Each row is a point on a landscape with many peaks, with its height.
From any point a climber takes the steepest step (rise divided by distance) to one of its 2 nearest points. It stops when none of these is higher. Distance is the straight distance between rows; heights are no part of it.
<578> h=3.32: [158 143 197 120 137 100 134 142 161  59 136 129 129 140 120  86 131 144
 132 105 112]
<22> h=0.83: [134 153 123 151 119 167 182  92 190 162  91 138  93 119 136 153 129 128
  65 100  85]
<669> h=4.20: [154 127  91 125  78 128 128 147  62 106 176 126 136 170  62 151 184 191
 117 176 111]
<651> h=4.75: [ 69 171 139 172 121 127 107 138 109  98 168 133 126  63 159 100 146 132
 138 100  94]
<1104> h=5.25: [ 85 186 173 149 124 135 135 124 156 136 139 138  99  80 188 101 133 134
  99 114  51]
<99> h=2.90: [ 96 155 161 159 128 139 121  98 128 187 113 138 133 120 176 120 110 100
 103 104 140]
<224> h=2.85: [102 107  85 151 133 140  91 165  68 137 185 129 168  93 155 158 135 112
 123 157 155]
<60> h=5.51: [182  75  74  99 128 120 151 105 155 101 108 110 132 175  87 111  90  80
 199 137 171]
<594> h=3.47: [104  90 135 146 126 104 134 133 146 143 141 129 166 134 144 152  87 105
 127 135 184]
<324> h=3.16: [150 104 100  64 157 146  91 133  87 153 134 121 104 171  86 150 141 156
 145 143 163]
<79> h=1.98: [136 113 121 127 123  94 104 168 104 126 147 124 167 133 132 108 124 145
 139 150 156]
<475> h=3.70: [165 105 171 113 128 102 162 136 178 135  85 140 103 168 117 100 123 127
 120 128 119]
<1085> h=3.62: [164 127 163 122 140 110 170 177 158  78 154 150 123 146 144  93 104 110
 134 128 122]
<382> h=3.80: [117 165 192 135 112  74 201 129 191  96 151 148 131 147 142 134 122 107
  89 118 102]
<43> h=2.44: [156 159 138 107 167 156 181 130 174 141 104 135 107 143 160 133 121 124
  92 132  95]
<843> h=0.73: [178 122 124 114 113 166 185  80 195 165  51 124  97 139 133 164 118 132
  62 121  81]
<1149> h=4.86: [174  91  94 117  88 116 111 164 110  91 159 115 176 151  95 127 136 181
 138 194 132]
<440> h=3.91: [ 68 155 150 168 116 115 104 178  65 126 164 146 125  81 166 126 154 119
 150 142  93]
<334> h=3.96: [135 116 170  99 144  95 153 170 136 120 130 143 111 168 122 123 120 140
 125 137 138]
<40> h=2.28: [144 117 119 112 158 128 184 146 175 158 104 131 120 151 150 147 101 105
 104 144 134]
<973> h=6.18: [118 119 147 131 135 132 134 143 190 108  95 123 113  96 146 144 126 172
 112 129  84]
<889> h=3.48: [101 150 178 115 119 106 102  78 157  64 112 120 119  94  77 148 151 195
 122 133  85]
<1185> h=0.33: [ 98 176 185 121  99 102 164  68 200 101 119 125  96 114 123 123 127 162
  63 119  57]
<481> h=4.07: [174  72 110 106 129 177  79 124 137  88  88  94 116 124  79 168 138 188
 153 143 115]
<1195> h=2.05: [105 144 113 109 164 113 157 132 141 178 131 144 126 131 141 130 123  82
 105 138 152]
<323> h=4.23: [158 151  85  98 166 129 114 104 141 123 106 104 180 124 121 132 125 137
 144 145 147]
<83> h=5.89: [190 119  46  89 151 146 135 118 137  82 109 105 134 157 111 123 111  92
 200 136 137]
<805> h=4.74: [182  68  83  82 134 161 110  77 140 111 107 103  95 163  77 149 121 130
 178 112 171]
<581> h=4.15: [132 116 123 149 155 115 123 164 122 121 176 142 134 117 160  78 138  77
 117 124 157]
<506> h=1.68: [ 90 123 119 114 144  98 134 143  85 196 142 144  97 143 142 132 131  94
 132 138 153]
<1097> h=3.79: [ 91 105  83 116 131 152  92 164  50 192 161 113  92 135 133 154 144 136
 147 140 163]
<773> h=5.17: [156  95  80 115  82 125  95 134  82 126 132 113 155 156  81 140 138 195
 127 163 161]
<260> h=5.69: [ 63 156 132 141 121 100 115 151  66 166 117 149 119 118 125 164 150 117
 157 155  90]
<426> h=1.18: [ 70 142 138 155 126 101 107 143  51 170 144 148 125 126 154 101 134  75
 142 139 138]
<900> h=3.09: [ 77 115 138 170  97  93  99 186  50 128 189 154 145 104 149 117 136 120
 120 147 128]
<923> h=2.49: [ 95 149 230 155 124 124 128 114 124 148  98 150  86 140 147 113 136 149
 109 109  92]
<358> h=3.04: [122 171 145 162 105 136 189 129 170 140 141 163  98 125 172 102 129  89
  66 106  87]
<820> h=0.65: [190 154  98 121 100 182 185  88 189 145  64 136 119 139 169 136  94 100
  74 124 101]
<812> h=3.10: [148 123 173 122 109 108 103 139 153  55 146 132 138 123 101 128 137 182
 146 128 105]
<648> h=2.60: [ 70 134 145 189 154 139 118 135  78 143 183 159 107  87 177 113 141  46
 109 121 134]
<922> h=4.96: [163  69  59  66 132 151  90  85 113 152 131  81 116 146  87 133  99 152
 168 110 199]
<237> h=3.88: [188  96 162 101 141 128 162 105 189 119  50 126  81 151  91 105 129 131
 109 147  93]
<1069> h=4.52: [113 153 106 111 114 132 107 149  57 126 160 138 125 168  79 163 181 166
 140 150 125]
<862> h=5.50: [153  65  62  92  86 117 102 134 114 136 146 102 157 141 100 143  99 161
 154 168 182]
<182> h=6.83: [ 62 106 152 172 100 162  86 116  75 148 118 145 103 106 134 169 139 157
 165 108 118]
<17> h=5.31: [190 112  73  83 137 171  74 124  98 108 133  75 180 136 116 148  98 166
 165 153 160]
<75> h=1.44: [199  96 112 141 128 155 178 110 202 114  89 123 131 139 169  82  69  68
 146 127 132]
<635> h=0.42: [115 167 171 136 119  99 161  71 182 110  92 134 133 112  97 139 142 146
  84 102 101]
<311> h=2.50: [ 95 121 174 157 123  76 125 188  91 112 195 138 147 111 158  98 130 106
 107 129 125]
<876> h=5.18: [161  80  97 108 110 108 116 111 149 109 120 114 183 146 109 138  77 131
 170 156 176]
<704> h=0.95: [108 137 121 150 132 164 168  83 165 143 100 127 115 103 130 156 128 110
 101  70 124]
<1023> h=3.50: [ 94 134 129 117 169 159 112 107 105 202 109 104 147 127 183 160 104 117
 122 125 145]
<294> h=3.55: [113 196 198 117 114  90 178 114 179  82 174 125 134 121 158  92 100 116
  87 111  72]
<753> h=3.40: [129  90  72  72 140 160 103 151  80 183 131  94  81 131 122 137 134 152
 142 124 143]
<1028> h=1.28: [197 135  86 158 109 150 201 107 214 125 103 137 127 127 170  95  98  66
 102 119 117]
<434> h=2.68: [155 145 129 138 123 149 176 135 157 170 108 145  95 138 168  99 125  95
  78 110 116]
<1124> h=3.22: [ 74 137 146 163 149 151  90  97  76 189 132 126 141 108 177 142 107  89
 126 121 155]
<270> h=2.69: [ 96 133  90 145 170 162 106 153  95 141 170 126 136  97 162 140 146  90
 114 115 160]
<431> h=6.22: [149 104  69 115 125 139 106 113  88 147 179 120 152 138 112 113 131 106
 150 129 214]
<292> h=2.96: [111 144 175 154 120  99 141 124 157 108 146 151 150 121 127  90 112 111
 116  79 140]
<633> h=4.92: [159  96  85 152 162 156 121 160 146 102 161 112 141  96 157  89 107  82
 131 126 170]
<461> h=5.15: [171 102  64  98 131 158  71  88 101 122 106  79 151 142  85 156 125 159
 162 119 180]
<1213> h=2.97: [152 124 101 105 135 165  93 148  86 122 150 124 136 143 122 151 140 159
 143 132 170]
<800> h=4.42: [ 63 178 203 148 108 119 168 102 126 137 117 162 102 126 132 171 138 116
 112 106  86]
<458> h=5.53: [168  92  82 121 144 168 123 138 133 100 171 114 151 142 134 124 109 100
 147 123 200]
<103> h=4.38: [177 129  77  77 144 133 111 121 127  94  96  98 168 146  80 151 145 162
 166 161 122]
<207> h=0.57: [189 158 116 118 111 147 170  77 213 119  59 110 131 120 152 113 101 126
 103 122  82]
<1026> h=3.83: [123 116 137 101 159 136  94 116 125 150  82 101 137 129  97 161 127 187
 124 134 126]
<777> h=4.24: [184  89  97  90 145 127 100 104 144  81  73 117 132 144  52 122 138 154
 170 156 111]
<574> h=6.57: [130 104 134 147 149 166 142 136 184 148  87 110 126 104 170 157 102 138
 110 110 120]
<750> h=3.26: [102 178 174 154 109 102 168  92 160  97 167 134 142 109 159  89 120  84
  92  91 119]
<536> h=4.06: [172  74 129 104 151 116 128 117 171 107  68 118  93 133  72 117 137 148
 157 136  98]
<427> h=6.37: [167 134  67 108 152 143 141 125 160  69 122 131 118 126  89 122 153 110
 170 113 132]
<960> h=4.97: [156  92 121 114 133 107 134  94 180 112  68 109 167 144 106 136  85 141
 156 154 135]
<641> h=3.67: [103 135 169 135 126 102  86 104 127 122  81 122 135 103  99 163 138 185
 116 137 101]
<961> h=3.77: [ 84 108 157 152 112  96 158 149 137 141 136 152 140 131 118 148 120 122
 113 124 149]
<654> h=3.33: [107 122  82 154  96 166 110 151  47 129 184 146 148 119 120 161 154 136
 131 155 130]
<138> h=1.59: [166 108 132 140 148 121 158 136 187 105 111 115 157 122 161 110  88  96
 139 133 144]
<546> h=6.88: [134 158 106 114 151 137 117 127 147 115 115 128 119 122 102 106 165 140
 148 105 130]
<579> h=2.59: [124 131 153 163 103  64 133 143 128  88 182 139 167 125 109  69 137  91
 121  91 145]
<1020> h=6.95: [133  90 136 134 161 173  98 150 142 151 101 115 103 122 147 147 118 154
 122 101 143]
<576> h=4.26: [ 70 162 166 155  99  77 129 137 112 156 107 152 115  94 139 101 158 117
 137 132  70]
<242> h=0.50: [158 185 154 128 113 116 174  59 206 102  79 136 120 126 126 100 124 125
  80 106  78]
<478> h=3.95: [145  66 113  97 150 156  85 119 133 130  79  82 125 139 111 185 116 180
 147 123 154]
<1129> h=5.46: [126 123 118 124 131 117  84 126  63 141 191 128 152 145 126  81 121  91
 136 139 204]
<734> h=1.76: [148 115 135 140 145 107 111 152 148 106 135 112 176 107 155  82 101 127
 129 140 146]
<821> h=5.54: [194 113  47  99 158 164 110 130 126  79 131  92 178 116 125 135 113 128
 185 138 151]
<938> h=7.42: [ 98 120 151 149 139 170 101 127 102 171 113 128 103 117 150 166 129 150
 138  86 132]
<1167> h=4.81: [138  82  99 112 119 114 127 131 135 142 133 132 117 157  92 135 119 135
 140 126 167]
<445> h=5.16: [164  84 116  89 136 104 149 100 142 138 111 133 118 182  78  94 109 112
 164 138 174]
<1190> h=2.23: [127 125 143 146  85  75  99 162 108 102 155 128 168 143 100  80 142 148
 135 118 147]
<163> h=5.77: [104 158 170 150 129 120 132 143 196 112 128 127 123  69 148  95 125 166
  98 112  72]
<267> h=4.57: [191 110  85  94 112 121 115 146 115  66 129 122 165 161  91 132 115 156
 180 187 137]
<155> h=1.11: [149 122  91 137 125 149 179 101 196 135  96 134 115 121 130 128 119  83
 118 101 130]
<485> h=5.33: [ 83 163 167 142 112 112  92 125 142  89 131 119 124  75 136  90 144 175
 130 105  93]
<290> h=3.81: [152 162  89 133  87 157 121 154  57  97 193 139 168 137 111 145 171 172
 126 158 124]
<710> h=4.51: [ 65 200 199 164 117 125 154 137 113 132 154 153  83  96 205 109 127  92
 119 112  64]
<291> h=4.98: [ 95 157 121 117 127 121 118 172  46 161 153 146 113 148 117 149 167 125
 143 160 122]
<1117> h=4.22: [109 112  99 107  93 157  95 131  37 162 152 129 108 168  91 161 159 155
 151 135 159]
<516> h=4.40: [123  89 128 123 115 138 122 150  80 139 150 143  92 163  81 162 146 157
 139 114 158]
<54> h=3.73: [ 97 147 145 135 124  72 103 154 128 128 112 138 118 120 105 100 159 147
 123 129  85]
<464> h=4.10: [ 91 139 184 148 116  89 167 121 164 146 119 157 122 137 132 154 123 114
  90 112 101]
<927> h=6.41: [ 75 150  85 138 132 121 115 149  85 147 124 129 136  98 104 181 166 137
 136 142 107]
<154> h=4.37: [106 153 165 133 149 102 139 169  93 140 152 153 112 155 123 125 151 121
 129 134 116]
<247> h=1.81: [ 60 142 165 190 108 114 100 137  35 139 181 152 127  87 173 113 131  49
 136 140 117]
<415> h=3.39: [107 149 130 164 161 140 128 139 121 155 161 144 116  81 172  80 138  68
  98 112 141]
<82> h=4.94: [ 52 172 156 153 116 110 135 120  95 157 127 141 111 102 149 149 133 103
 139 105  92]
<108> h=2.67: [115 166 186 154 117 136 135  83 153 172  86 135 102 143 151 101 128 125
  96  97 113]
<1002> h=3.69: [124 119 128  83 168 133 115 116 135 191  81  85 125 132 148 150 109 145
 116 141 131]
<113> h=2.92: [139 131 159 115 100  97 113 133 105  85 139 135 157 161  86 142 141 188
 131 163 119]
<196> h=2.73: [115 147  96 130 159 175  96 133  83 127 162 125 126 112 127 157 163 134
 155 109 141]
<568> h=3.65: [ 88 172 169 153 137 124 175 140 117 151 149 172  87 123 185 119 150  74
  88 123 103]

For each start below, name the point where the climber stops.
<426> | <431>
<43> | <938>
<196> | <927>
<270> | <927>
<900> | <938>

Call two points neighbours if one is among the 2 nearest of the other. Go from one point of each pair to the other, from neighbour to neighbour, staying as high as possible. Name the lowest point that can't be avoided.
<927> / <546> | <1117>
<546> / <862> | <323>
<938> / <431> | <311>
